Points on a hilly landscape, in no order, each with its height.
A ball rolls from a point to the lowest of its 6 nearest points, and stops where none of them is lower. Distance is the straight distance between rows; heights are no part of it.
z_750: [ 82 106 110 137 138  81 165 107 108 129 137 147 102 112 105]  height 22.4
z_663: [139 137 122 140 125 108 118 132 148 103 120 102 121 140 121]  height 13.3
z_605: [134 158 150 136 129 131 101 141 145 127 134 135 148 133 143]  height 51.8
z_200: [ 66 103 117 131 139  87 175  98  99 138 138 164 102 101 110]  height 20.8
z_506: [ 91 104 103 136 138  80 163 114 117 119 128 134  99 121 107]  height 25.1
z_291: [ 81  80  85 132 140  81 175 107 117 126 126 126  79 120  90]  height 24.8
z_360: [154 171 170 127 129 173  79 157 136 160 143 159 170 131 173]  height 33.5
z_528: [222 117 139  93 114 231  97 170 110 163 113  82 170 152 136]  height 68.1
z_702: [155 108  83 136 118 111 133 128 157  80 106  56 100 158 111]  height 9.5
z_959: [ 51 111 138 126 130  96 175  94  90 148 156 199 104  78 129]  height 39.4
z_456: [124  99  76 141 132  87 153 125 145  93 111  80  87 149  99]  height 43.7
z_687: [200 132 139 105 112 208  87 153 132 139 111  86 158 148 142]  height 26.9
z_179: [105 134 128 140 136  89 140 123 126 121 129 145 126 124 116]  height 64.1
z_229: [214 117 128  94 112 218  91 154 125 140 101  67 161 155 127]  height 50.3
z_719: [ 37  71  99 116 135 105 182  82 102 155 151 171  64  76 118]  height 62.7
z_277: [ 51  98 119 124 136  93 180  94  94 145 146 177  90  86 116]  height 27.8
z_140: [173 127 112 122 115 146 104 128 155  94 102  69 124 152 126]  height 39.8
z_924: [122 174 165 141 138 130 102 139 137 142 145 169 160 126 151]  height 55.0
z_69: [ 88 141 145 141 138  88 144 117 114 131 141 174 133 115 125]  height 31.0
z_60: [ 56 139 161 135 136  95 164 102  90 148 158 216 135  82 136]  height 30.8
z_637: [ 62  68  81 121 139  94 181  91 110 142 132 146  69 101  97]  height 11.6
z_570: [106 115 106 140 135  84 152 119 130 109 123 120 105 133 108]  height 48.9
z_751: [183 141 140 113 116 182  89 144 142 128 116  95 148 145 148]  height 18.6
z_446: [127 149 137 139 132 106 115 134 141 117 130 132 135 134 128]  height 17.8
z_521: [156 126 107 135 121 119 118 128 156  90 110  74 112 148 119]  height 69.2
z_805: [179 151 150 117 116 190  88 152 138 145 125 116 158 136 161]  height 20.0
z_564: [126 162 159 137 135 123 101 138 141 136 140 156 154 129 146]  height 60.0
z_88: [103 173 172 144 141 118 109 135 126 151 150 197 166 118 149]  height 51.1
z_695: [101 100  92 139 136  81 158 118 128 110 125 115  97 132 102]  height 31.5
z_22: [197 123 115 114 106 179  96 138 147 104  98  57 133 155 126]  height 27.4
z_470: [163 164 161 121 123 183  82 157 137 150 137 137 164 136 168]  height 21.4
z_50: [177 105  81 130 110 129 128 121 168  70  92  32  98 160 109]  height 11.3
z_826: [127 112  94 140 130  91 143 124 147  96 112  88  98 147 105]  height 58.5
z_485: [123 183 180 139 141 144  96 152 131 160 155 194 174 123 166]  height 62.1
z_428: [ 63  86 103 125 133  91 182  97 101 143 140 161  85  97 109]  height 17.5
z_77: [200 134 151  99 113 221  90 167 119 164 123 105 173 143 159]  height 37.8
z_448: [ 85 126 127 141 134  86 155 115 115 128 137 157 122 113 114]  height 27.9
z_156: [215 120 138  94 111 221  93 160 121 147 111  74 163 151 137]  height 50.7
z_595: [114 146 140 143 137  97 126 129 129 125 134 148 136 126 129]  height 77.4
z_856: [ 76 174 183 137 142 105 135 116 107 159 161 235 171  95 146]  height 56.5
z_884: [181 135 128 120 112 167  95 136 151 111 106  77 136 146 134]  height 10.4
z_182: [143 128 111 137 125 110 125 132 151  94 115  89 116 145 118]  height 91.8
z_374: [169 138 130 123 118 159  96 139 150 106 116  88 137 143 135]  height 27.5
z_546: [181 152 163 106 122 209  86 165 125 168 136 130 171 137 175]  height 23.9
z_509: [ 73 155 167 141 136  96 147 109  99 146 154 211 150  98 136]  height 32.1
z_99: [194 127 131 107 108 189  92 140 143 120 103  72 145 149 133]  height 9.0
z_995: [125 126 109 142 132  90 138 126 140 104 120 108 109 140 114]  height 87.5
z_106: [ 70 130 145 137 137  88 163 110 100 137 151 190 126  98 119]  height 24.9
z_326: [106  95  84 138 140  80 163 114 130 109 120 110  89 135  98]  height 30.9

For each start below, name the point where the ball stops.
z_448: z_637
z_924: z_99
z_826: z_637
z_509: z_637
z_485: z_99
z_77: z_99
z_750: z_637
z_179: z_663
z_546: z_99
